Each scene shows the same named points in several views. A view is turned or mirrored, and shifted as a whole, has a little noise and may leave points out.

Scene 1
View 1
k112: [-24  14  -2  14 -23   6 -25  39  55  -2  14 -13  -3   4  -9  10 -12  11
  -7 -14   8  -8]
k358: [ -2 -30  22   4 -24  -6 -22   8  -8 -10 -25  22  10  -8  -7 -24   7  -1
 -21  -2  12   0]
k932: [-15  20  11  -5 -10 -17  -9  18  11  -3  -6  18   6   1  -5  -9  -6   0
 -12 -12   1   6]
k746: [-25  54   2  -9  -1 -22  -3  26  31   2   9  14   1   8  -5   5 -17   4
  -4 -20  -6   7]
k669: [-13  33  17 -18   1 -32   2   7 -10  -2 -14  36  10   2  -2 -17  -7  -6
 -13 -13  -6  15]
k165: [-19  32   7  -7  -6 -20  -7  20  22   0  -1  19   1   4  -5   1 -10   4
  -7 -17  -1   3]
k750: [-12 -30   9  19 -33  12 -34  26  33  -7  -7  -3   0  -5 -10  -4   2  11
 -14  -6  18 -14]
k696: [-13  -1  12   3 -18  -8 -18  18  17  -5  -9  14   3  -1  -7  -7  -2   5
 -13 -10   7  -3]
k720: [-21  20   4   4 -16  -5 -17  30  36  -2   6   2   1   4  -7   2 -10   6
  -8 -13   4  -1]
k516: [-10   6  18  -6 -12 -18 -10  11  -5  -6 -15  24  10  -2  -5 -19  -2  -4
 -17  -7   2   8]
k977: [-15  28  14 -12  -4 -25  -3  13   3  -2 -10  28   7   2  -4 -11  -7  -2
 -12 -13  -3   9]
k842: [-18  15   6  -2 -11 -14 -14  18  28   0  -5  19  -3   2  -6   6  -6  11
  -6 -18   6  -7]
k286: [-25  14  -4  16 -25  10 -27  43  60  -2  17 -18  -3   4  -9  11 -13  11
  -6 -13   9  -9]
k618: [-19   0   3  17 -28  11 -27  38  43  -6   9 -15   3   1  -9  -3  -9   4
 -12  -7  10  -4]
k911: [-10   9  18 -12  -6 -25  -7   4  -5  -3 -20  38   5  -2  -4 -12   0   2
 -12 -13   2   3]
k593: [-24  32   1   3 -14  -6 -14  35  41  -1  13  -4   2   6  -7   3 -15   3
  -7 -14   0   2]
View 2
k669: [  0  29 -15  14 -16   5   4  -3  -6   2  20  -7 -15  22   1 -21  11  29
  13   6  13  17]
k911: [  0  20 -15  11 -23  -8  -1  -5   3  12  15  -7  -6   9  -8 -13   2  28
   5   3   0   9]
k720: [-15  -5 -12  23 -16 -15  -6  -5  21 -13 -11   1 -33   1 -17   8   3  17
 -17   5  37  12]
k750: [-17 -21 -16  12 -13 -41 -26   0  30   0 -25   3  -6 -16 -28  15  -9  11
 -30  11   6  -3]
k593: [-17  -5 -11  27 -13 -11  -3  -5  20 -22 -13   2 -41   5 -14   8   7  17
 -17   6  49  16]
k165: [ -8  10 -12  22 -22  -4   4  -7  11  -7   4  -3 -32  10 -10  -2   6  25
  -4   0  33  15]
k696: [ -9   1 -15  14 -17 -20 -10  -3  15   2  -4  -2 -12   0 -16   0  -1  20
 -11   7   9   6]
k618: [-21 -21 -14  20  -6 -30 -20   0  28 -17 -27   5 -25  -7 -21  14   0   9
 -29  14  33   7]
k932: [ -7  10 -14  16 -15  -9  -4  -3   8  -3   2  -2 -19   9  -9  -6   5  22
  -3   7  20  13]
k842: [ -9   3 -12  21 -28 -14   0  -9  20  -1  -1  -3 -28   0 -18   6  -1  24
 -12  -3  25  10]
k286: [-23 -24 -11  28 -14 -26 -12  -5  34 -23 -29   5 -42  -9 -25  23  -1  10
 -33   6  50  10]
k977: [ -4  19 -14  16 -17  -2   1  -4   2  -1  11  -5 -19  16  -4 -12   8  26
   4   5  19  15]
k358: [ -4   3 -19   1  -9 -30 -23   4   8  14  -3  -2  16  -2 -14  -9  -3  18
  -7  16 -21  -1]
k516: [ -4  14 -16   9 -11 -12  -9   1   2   4   6  -4  -4  10  -6 -13   5  22
   1  12   3  10]
k746: [-10  11 -10  29 -22   4  11  -9  11 -17   4  -3 -47  15  -8   0  10  25
  -4  -2  52  22]
View 3
k593: [-19   2 -21  24  -8 -14  22 -18  15 -11  17   8  -7  -1 -17   3   2 -21
 -18 -23  -5  16]
k746: [-11   3 -10  22 -12  -4  21 -11  28 -18  16   7  -3   2 -19 -19  21 -26
 -10 -39  -4  14]
k911: [ 20   7  15  17  12 -12  -4  19   6 -16  15  21 -21  24 -21  -7   0  -7
   4 -29   9  -1]
k977: [  6   4   8  18   3 -11   6  10  13 -18  13  13 -17  23 -22  -9   7 -19
   1 -36   4   6]
k750: [ -2   6 -21  24  14 -26   5 -11 -13   3  21  25 -17  -7  -9  31 -32  11
 -21  12   2   5]
k842: [  4   8  -9  22   2  -8   8  -5  13 -10  19  19  -8  -4 -15  -6   2  -4
 -11 -17   1   6]
k165: [ -1   5  -4  20  -3  -8  12  -2  18 -15  16  13 -10   8 -19 -11  10 -16
  -8 -31   0   9]
k696: [  5   6  -4  21   9 -17   3   2   1  -8  17  20 -17   9 -16   9 -12  -3
  -9 -13   5   4]
k358: [ 17   5   9  17  24 -28  -9  18 -16  -7  15  25 -32  27 -17  25 -28   5
  -2  -6  12  -2]
k112: [-22   4 -34  27  -6 -16  24 -29   9  -2  21  13  -3 -18 -10  13  -8  -8
 -28  -5  -7  16]
k932: [  1   3   0  19   3 -15   8   4   9 -14  14  14 -16  17 -19   0   0 -15
  -5 -27   3   8]
k618: [-20   2 -29  25   1 -24  19 -22  -2  -2  18  14 -12  -6 -12  26 -19  -7
 -25  -1  -4  15]
k669: [ 12   3  19  15   4 -11   2  19  14 -22  11  12 -21  34 -25 -14  12 -23
   8 -45   7   4]
k286: [-26   3 -38  28  -7 -17  26 -33   9  -1  21  12  -3 -21 -10  15 -10  -8
 -30  -3  -8  17]
View 4
k112: [ 46  12   3  13 -10 -12  17   8  10 -10 -21 -19   3 -22  10   2  13   1
  32  38   6   1]
k977: [ 13   7   6  12  11 -12 -14 -23   1  16  -1  -2   7  -4  -4   4  -7   8
  -6  -7  -4  -8]
k669: [  5   4   6  11  17 -13 -21 -32  -1  24   5   1   9   0  -8   5 -11  10
 -15 -18  -6 -11]
k358: [ 14  17  21  26  19  -6 -19  -1 -14 -34  -3 -16  10 -17  14  18 -18  -7
 -34   1 -26   2]
k720: [ 33  10   4  12  -2 -13   7  -4   6   0 -14 -12   5 -15   4   2   6   4
  19  22   3  -3]
k696: [ 23  15  10  18   5  -7  -9  -4   1 -12  -8 -10   6 -15   9  10  -7  -1
  -7  10 -11  -1]
k618: [ 43  11  11  17   1 -15  15   9  -3 -23 -19 -25   7 -23  11   4   9  -2
  21  35  -1   1]
k750: [ 38  21  15  24  -2  -5   3  19  -1 -43 -18 -22   5 -28  21  14  -3 -10
  -1  32 -15   7]
k593: [ 36   6   3  10  -2 -16  12  -7   6   8 -15 -14   5 -14   0  -2  12   7
  29  24   9  -6]
k516: [ 12   9  13  18  18 -12 -16 -16  -8  -3  -1  -9  10  -9   3  10 -11   2
 -18  -5 -13  -5]
k911: [  7  14   7  16   9  -5 -24 -19   3   5   1   1   6  -7   2  11 -15   3
 -22 -11 -13  -5]
k165: [ 22   8   1  10  -1 -11  -6 -17  10  17  -7  -2   4  -8  -2   3   0   8
   9   5   2  -6]
k746: [ 26   4  -5   5  -3 -14   2 -22  14  32  -8  -1   4  -5  -8  -4   8  13
  25   8  12 -10]
k286: [ 50  11   4  13 -11 -14  21  11   9 -12 -23 -21   3 -24  10   0  16   0
  37  43   7   1]
k842: [ 26  16   0  13  -8  -5  -6  -5  15   3 -10  -2   2 -14   6   6  -2   3
   6  13  -3  -2]
View 5
k696: [ 12 -12 -17   6 -20  24   0  10  -9   1   3  -7 -20  -6  -1   0 -19  10
  -9  -1  17  10]
k286: [ 31 -16  -2  -7 -35  11  -5 -34   3  23  -7   4 -12  18 -13 -20 -33  13
  14 -20  28  -4]
k750: [ 22 -22 -19  -9 -33  24   9   0 -21   1  -2  -5 -16  11  -6 -26 -31   9
  21  12  10  13]
k932: [  9  -5 -13  14 -12  22  -9   7   0   5   1  -7 -22 -10  -1  11 -12   8
 -22 -14  22   8]
k593: [ 22  -7  -2   6 -22  12 -13 -24   8  20  -6   1 -16   6  -9  -1 -21  10
  -9 -28  31  -2]
k618: [ 25 -14  -9  -2 -26  17  -5 -21  -9  13 -10  -1 -15  18 -10 -20 -28   5
  15  -8  22   6]
k358: [  4 -13 -30   9 -11  34   5  33 -28 -15   1 -14 -25  -6   3  -5 -14   0
  -3  21   4  25]
k911: [  2  -7 -21  15 -11  28  -2  29  -4  -6  11 -12 -24 -23   5  19  -9  12
 -31  -4  15  11]
k746: [ 16  -2   0  13 -17  12 -17 -15  20  20   2   0 -18 -10  -5  19 -15  16
 -32 -39  35  -7]
k165: [ 12  -6  -8  11 -17  18 -10  -1   9  11   5  -4 -20 -12  -2  15 -15  15
 -26 -24  27   0]
k112: [ 28 -16  -3  -6 -34  13  -5 -29   3  21  -5   3 -12  14 -11 -16 -31  14
  10 -20  27  -3]
k516: [  4  -5 -20  18  -6  27  -7  21 -10  -4   1 -11 -25 -12   2  12  -8   3
 -22  -2  16  16]
k842: [ 16 -13 -11   1 -27  19   0   1   4   8   9  -3 -17 -10  -3   5 -22  20
 -15 -15  22   0]
k720: [ 20 -10  -6   3 -24  15  -7 -14   3  15  -2  -1 -16   2  -7  -2 -22  12
  -7 -19  26   0]

In a view up to two points have been moved. Name them for each view, in the order of its rows, or write none.
view 1 -> k696
view 2 -> none
view 3 -> k593
view 4 -> none
view 5 -> none

Scene 2
View 1
k695: [ 70  28   4   4   8  13  27 -17  -7 -32 -45 -26   4  -1 -35  -6  11 -46
  29 -29   1 -10]
k409: [ 31  26  25  -2  -7 -16  26 -11  -5  -7 -15 -11   4 -24  18  -5  22 -13
   2 -14  -7  -7]
k910: [ -7  11   0  -2   4 -19   5  -3 -20  16   8 -12  -8 -24  23  20  30   1
  -3   9 -11 -13]
k575: [ 16   4  -2   6   7   5   3  -6 -12   7  -5 -13 -19 -12  -3   9  12 -13
  18  -4  -6  -6]
k203: [ 20  -3  41  12 -17   3   8  -9  14  13   0   9 -32 -26  36 -23  -5   8
  14 -19  -8  15]
k16: [ -2   6  -1   2   4 -10   2  -4 -16  16   6 -11 -16 -19  15  16  21   0
   5   5 -10  -9]
k33: [ 58   8  24  14  -4  23  17 -16   9 -13 -30  -8 -21  -8 -11 -22  -8 -27
  33 -32  -1   7]
k978: [ 46  15  36   8 -11   4  23 -14  10  -9 -21  -3 -12 -19  13 -22   1 -14
  18 -28  -5   7]
k762: [  6   2 -23   5  18   6  -5  -5 -25  12  -2 -20 -19  -6 -13  25  20 -14
  18   6  -7 -13]
k24: [-11   9   6  -1  -1 -21   4  -3 -17  20  12  -8 -11 -27  31  15  28   7
  -4   9 -12  -9]
k160: [ -8 -13  46  11 -22  -7   0  -4  14  32  21  19 -41 -37  62 -19  -3  28
   3  -8 -13  19]
k162: [-54 -19 -11   4   5 -15 -25   5 -23  53  44   2 -40 -27  44  32  23  31
  -4  30 -17  -4]
View 2
k203: [ 24   3   5  -5 -12  30   2  -6 -27  -6   2   6  28 -22   6 -22  24  -6
 -14  -8  22  15]
k575: [ 16   3  -5  29 -12  10  -4 -10  -1  17  -5   6   6  -3  12   6   2  -5
 -13  40  -4   5]
k33: [ 18   1  -2   7 -28  59  10 -12 -17  34 -10 -18 -10  11  16   9  21   8
 -14   9   6  37]
k24: [ 16   3   2  21 -11 -26 -13   2  12  -7   9  23  32 -22   1  -6  -2  -6
  -6  23  -1 -15]
k409: [ 14   1   3   5 -31   6  -7   6  17  16   7   1  12  -5   4   9   8  14
  -4  -1  -4   9]
k162: [ 22   8  -1  40  21 -47 -19 -12 -12 -36   7  48  54 -43   0 -32  -9 -36
 -15  56  10 -37]
k695: [ 10  -1  -5  18 -43  46   4  -4  16  60 -10 -26 -29  29  19  39   9  25
  -7  20 -17  34]
k16: [ 16   4  -2  26  -9 -13 -11  -4   7   3   3  16  22 -14   6  -1  -2  -6
  -9  34  -3  -8]
k978: [ 18   1   3  -4 -31  39   4  -1  -7  21   0 -10   6  -2   9   1  22  12
  -9 -11   8  27]
k910: [ 15   3   0  26 -11 -26 -15   1  17  -1   8  20  26 -17   3   1  -5  -4
  -6  29  -7 -15]
View 3
k978: [-16  -6  17  -7 -18 -30  11 -39  26  19  25  22   5 -19  -5 -10  13 -23
  -4   4  21   8]
k910: [ -9   1  10 -10   6  12 -21  -6 -22   1  -2  -5  15 -14 -23  -1   0  31
   3  -8  26 -13]
k160: [-48  18  12  14  25  15  10 -20  16 -20  35  11   9  -9   3   1  12   4
  23 -57 -11   9]
k575: [  4  -6  10   6  -7   5  -2 -18   4   9  -5  10   6 -16 -18   0  20  12
  -3  10  46  -3]
k24: [-15   4  10  -9  10  13 -19  -7 -20  -2   3  -6  15 -14 -20  -1   0  29
   7 -18  19 -11]
k162: [-22  18   2  23  40  60 -18  14 -27 -32  -9 -14  15  -3 -20  15  12  61
  24 -47  21 -11]
k16: [ -7   0  10  -2   4  13 -13  -9 -12   1  -3   0  12 -14 -20   1   9  24
   3  -5  32  -9]
k762: [ 15  -7   7  10  -5  18 -10  -9  -7   6 -20   3   7 -13 -25   4  23  28
  -5  18  60  -9]
k203: [-33   7  14   8   4  -6  13 -30  26  -3  30  19   5 -14   0  -3  17 -12
   9 -27   7  10]
k33: [ -1 -12  16   7 -28 -29  21 -43  40  22  17  31  -1 -20  -6  -7  30 -31
  -9  21  43  12]
View 4
k575: [ 26   0   0   2 -13  -4  23   0 -17  17   2  -3   6   5   3 -11  10 -11
 -28 -12  26  -3]
k33: [ 37  -4 -27  48  -2 -15  41 -28 -16  19  18 -18  22  -1   6 -53  13 -18
 -24   2  16  16]
k910: [  7   0   6 -26  -4   2  23  23 -16  14  -2  10  12  11  -9  25  15 -28
 -29 -16  20 -12]
k203: [ 13 -25 -21  31  16  -8  17  23   6  14  20   0  28 -12 -12 -11  13 -38
 -28  13   0  27]
k162: [ -3 -24  30 -42  -8  11 -28  74   7  10 -10  20  -6 -10 -13  54   0 -15
 -36  -8  21   1]
k24: [  4  -6   5 -24   1   2  21  29 -10  15   1  13  16   9 -13  27  15 -32
 -29 -11  15  -7]
k409: [ 15   4 -17   4   7  -7  50  -4 -21  18  12   2  30  15 -10  -5  24 -40
 -23  -8  11  -4]
k160: [ -3 -37 -12  12  24  -2  -1  57  20  11  18  12  29 -18 -23  21  10 -47
 -31  16  -7  30]
k695: [ 44  23 -24  29 -15 -15  69 -57 -41  22  11 -18  19  21  11 -54  21 -14
 -21 -17  29 -10]
k762: [ 27   6  14 -14 -26   1  15   1 -24  16  -7  -2  -5   8   7  -3   5   3
 -30 -20  38 -13]

In a view up to two points have been moved. Name them for each view, in the order of its rows, or write none.
view 1 -> k409
view 2 -> none
view 3 -> none
view 4 -> k160

Scene 3
View 1
k46: [  3  -8  15  -4  15  -6 -15   2  21  14 -24   2   5  13  -4  10  -9   0
  19  14  -1  -2]
k784: [ 19  31 -11  10  28   6  -6 -12 -12 -11 -15  17   9 -16 -13  18  10   8
  16   8   2 -11]
k954: [  9  13 -15   3  15   6   6  -6  -2 -22 -15  10   1  -5  -3  -1  20   7
  16   5   5 -14]
k370: [ 12  15  -8   5  20   4  -2  -7  -1 -10 -17  11   5  -5  -6   8  10   7
  17   8   3 -12]
k5: [ 12  23 -28  -1   8  13  14  -8  -9 -40 -12  10  -4 -16  -2 -13  40   8
  12  -4   2 -10]
k569: [  5  -2   6  11  27  -6  -9  -3  10  12 -21  12  12  12  -7  24 -16   7
  24  23  11 -22]
k251: [ -1  -4 -15  -9   0   6  13   0  11 -29 -17   1  -7   5   6 -20  29   4
  15   1   3 -10]
k19: [  9  13 -14  14  26   2   4  -9  -5 -12 -15  16   8  -1  -6  15   6  11
  21  15  14 -27]
k464: [ -2  -5 -15   3  10   3  14  -3   7 -22 -17   7  -1   9   3  -6  17   8
  20  11  13 -25]
k317: [  0   0 -22  16  20   2  18  -7  -2 -22 -14  15   5   8   0   6  10  14
  24  19  23 -42]
k85: [  4   5 -14   5  15   3   8  -5   2 -18 -16  10   2   2  -1   1  14   8
  19  10  10 -21]
k498: [ 10  15 -15   3  16   6   4  -7  -3 -20 -15  10   2  -6  -4   1  19   7
  16   5   4 -14]
k926: [ 14  17  -1  -3  16   4 -10  -5   3  -6 -18   8   3  -8  -8   5  11   2
  14   3  -7   2]
View 2
k46: [ -2 -42  18 -13   1  -7  18   8  -7  15  19  -3 -14  16 -13 -14  -4  31
  -9  -1 -25  21]
k370: [  8 -22  16   9   9  11  10  24 -10  20  10 -12 -19   3  -8 -15  18   9
  -9   3 -13   0]
k19: [  7 -20   8   8   8  10   9  35 -10  31   9 -11 -24   5   1  -6  29  10
   5   1 -11   3]
k317: [ -4  -7  -4   1   4   9  14  41  -4  31   2 -10 -26   2  21 -11  26   8
  15   0 -11   4]
k784: [ 19 -26  21  21  14  17   3  29 -15  26  11 -15 -21   3 -18  -7  32   4
  -9   4  -9  -5]
k498: [  6 -12  12  11  10  14  11  26  -8  16   5 -14 -20  -2  -2 -20  18   3
 -10   4 -11  -5]
k926: [ 10 -27  23   9  11   9  10  14 -11  12  13 -12 -15   3 -19 -19  10  11
 -20   4 -16   0]
k569: [  3 -42  13  -8   1  -5  14  25 -10  33  19  -3 -20  19  -7   1  16  30
   8  -3 -20  23]
k464: [ -8  -6   1  -2   4   8  18  28  -2  16   3 -10 -21  -1  16 -24   9   8
   0   1 -14   2]
k954: [  4 -10  11  10  10  14  12  26  -7  15   4 -14 -20  -3   1 -22  17   3
 -10   4 -12  -6]
k85: [  0 -12   6   4   7  10  14  28  -5  18   5 -11 -21   0   6 -20  15   8
  -3   2 -13   0]
k5: [  5   7  10  22  16  25   9  28  -7   6  -3 -20 -20 -15   4 -34  18 -12
 -20   7  -6 -21]
k251: [-11   1   5   0   7  10  20  17   0   1   0 -12 -17  -8  13 -39  -3   3
 -17   4 -16  -6]
View 3
k926: [-10  24   4 -17   6 -11 -16  13   7  -7  -3 -19 -24   1  -9   9  -2  10
   7  -9  17  20]
k317: [  1  38  -4 -12  20   4  -8  -8   3   0  -2   5  -5  -1  10 -27 -10  26
  -8   1   5  -9]
k46: [  0  25   5  -2   6  -2 -25  29   5 -12 -10  -8   4  16  -1  30 -10  19
 -11 -17  11  28]
k498: [ -8  26   0 -19  13  -8  -9   0   6  -4   2 -12 -27  -3  -2  -8  -6  13
   7  -4  12   5]
k569: [  2  38   7  -1   5   3 -26  21   3  -4 -16  -5  15   8  -7   2  -1  30
 -18 -11  16  20]
k19: [ -4  37   3 -14  10  -2 -13   1   4   0  -7  -8  -9  -4  -5 -21   1  24
  -4  -2  16   4]
k85: [ -5  28  -2 -15  16  -3  -9   0   5  -4   1  -5 -17   1   5  -8 -10  16
   1  -4   8   2]
k954: [ -8  26  -1 -19  14  -8  -8  -1   6  -4   3 -11 -27  -2   1  -8  -8  12
   8  -4  10   4]
k5: [-14  20  -5 -30  18 -14   2 -14   8  -4  13 -15 -50  -9   4 -14 -10   2
  21   0   9  -5]
k370: [ -7  29   3 -16   8  -7 -14   7   6  -4  -3 -14 -19  -2  -7  -4  -2  15
   3  -6  16  12]
k251: [ -6  15  -9 -19  23  -8  -3  -3   7 -11  12  -2 -33   8  19  10 -25   4
  10  -7  -4  -2]
k784: [-11  34   8 -21   3 -10 -15   5   7   0  -7 -24 -24 -11 -19 -17  11  17
   6  -4  25  15]
k464: [ -2  26  -6 -13  21  -1  -8  -3   5  -6   4   2 -16   5  14  -4 -18  16
  -1  -4   1  -3]
View 4
k370: [-26  24  22  -2   0  -1   1   0  -8  23   3  -1  -8  -9  10  -4  -6   0
  -3   4  -7   8]
k498: [-15  16  16  -5  -5   0   3   4  -7  24   5   4  -7  -7  13  -2  -4   1
  -6   1  -7   8]
k46: [-54  27  19  -7  11  -3   3 -14   5  14  -7 -22 -20 -24   0 -19 -16 -18
  20   8 -12  14]
k85: [-22  11  13  -8   0   0   3   6  -1  18   5   8 -11 -11   6  -3  -5  -2
  -6  -1  -8  18]
k317: [-30   7  15  -8   8   0  -2  16   0  11  11  26 -13 -10  -5   3  -6   3
 -18  -6  -6  33]
k251: [ -4  -9  -5 -19 -10   3  14   5   8  20   1   0 -13 -14  13  -6  -4 -15
   3  -3 -14  12]
k784: [-24  37  34   7  -2  -1  -5   1 -20  28   6   2  -3  -3  14   1  -4  11
 -10   7  -2   1]
k5: [ 13   3   7  -9 -18   3   8  11  -8  30   8  10  -1   0  23   4   3   3
 -13  -2  -8   1]
k569: [-63  34  31   0  19  -5  -6  -6  -2  10   1  -3 -18 -19  -8 -11 -15  -4
   3   5  -6  24]
k926: [-24  28  22  -2  -4  -1   4  -7  -9  27  -1 -14  -8 -11  16  -9  -7  -5
   7   8  -9  -1]
k954: [-14  13  14  -6  -5   1   4   5  -6  23   5   5  -8  -8  13  -2  -3  -1
  -6   1  -8   9]
k19: [-33  25  26   0   6  -1  -5   7  -9  18   8  13  -9  -8   2   0  -6   6
 -13   0  -4  20]
k464: [-22   0   6 -14   1   1   6   8   6  15   5  11 -14 -13   2  -4  -6  -8
  -5  -5 -10  24]
View 5
k954: [ -5  17  13  -3   1   9  18  -6   3  11  -5  12  24  -6  11  28   3   2
 -14   3   4  12]
k370: [ 0 18 14 -6 -5  8 23  2  4  3 -9  8 23  3 15 24  6 -2 -8 -2  8  3]
k498: [ -5  18  14  -5  -1  10  19  -5   3   9  -7  10  23  -4  12  28   4   1
 -13   3   5  10]
k19: [  1  22  20  -9  -3  11  27   0   6   9 -17  20  37   7  22  35  12   7
  -9   0  10  -7]
k85: [ 1 15 12  0  6  8 20 -3  8 11 -6 18 31 -3 14 31  4  6 -8 -2  5 11]
k926: [  1  15  10  -7  -9   4  22   5   3  -3  -5  -4  11   3  10  16   2 -10
  -6  -5   9   7]
k569: [ 23  13  11  -2  -1   1  34  17  17  -6 -14  15  39  22  25  25  12   2
  13 -22  15 -12]
k317: [  4  18  17   2  11  12  22  -6  12  19 -13  35  50  -1  21  43  10  18
  -8  -1   5   4]
k46: [ 25   6   0   4   3  -5  27  19  18 -11  -2   2  23  16  14  12   1  -7
  16 -28  12   6]
k464: [ 5 12  8  7 14  7 16 -5 12 15 -2 23 36 -7 12 32  2 11 -6 -5  2 19]
k784: [ -8  26  22 -17 -16  12  27   1  -3   2 -17   4  19   7  19  26  11  -5
 -15   6  12  -9]
k5: [-21  20  15  -5   1  15   9 -18  -5  19  -2  10  15 -21   4  30  -1   2
 -29  17  -1  24]
View 6
k498: [ -8   1   6  -8  10 -18  -2 -13  -5  -2  -6   0  20  -7 -13 -10  -5  -1
   0 -12   2   2]
k46: [  2   3  35   9   4 -27 -11  28 -21   8  -8 -20  24  12 -28  -1 -35  -5
  -7  -3  -3   9]
k784: [-14  -1   5 -19  15 -21  -3  -9   0   2 -12   6   9  -7 -23 -25 -15 -11
  13 -10  -3  14]
k19: [-14  -7   0 -11  11 -25  -9  -8 -12  10  -9  -1  23  -8 -24 -17 -17 -16
   3 -20  10   4]
k317: [-14 -11  -9  -5   7 -25 -11 -16 -19  12  -5  -4  37 -13 -18  -6 -11 -17
  -6 -29  23  -9]
k464: [ -5  -2   4   3   4 -20  -6 -10 -17   3  -2  -8  35  -6 -10   4  -6  -2
 -12 -19  14  -9]
k926: [ -4   5  22  -6  10 -18  -1   3  -3  -4  -8  -4  12   2 -18 -11 -15   2
   4  -1 -10  12]
k370: [ -8   0  11  -8  10 -21  -4  -3  -7   2  -8  -2  17  -3 -19 -13 -14  -6
   3 -10   0   7]
k85: [ -8  -3   4  -3   7 -21  -6  -9 -12   3  -4  -4  28  -6 -14  -5  -9  -5
  -5 -16   9  -2]
k569: [ -9  -6  18  -1   7 -32 -17  20 -24  19 -12 -15  25   3 -37 -13 -39 -22
  -1 -15   8   9]
k5: [ -7   4  -2 -11  11  -9   7 -32   5 -14  -2   8  19 -13   3  -6  15  11
   0 -11   0  -3]
k251: [  1   5  12   7   2 -13   1 -13 -10  -9   3  -8  32  -3   2  12   5  14
 -15 -11   5 -11]

In a view up to two points have been moved. Name them for each view, in the order of its rows, or write none.
view 1 -> none
view 2 -> none
view 3 -> k926
view 4 -> none
view 5 -> k19
view 6 -> k784
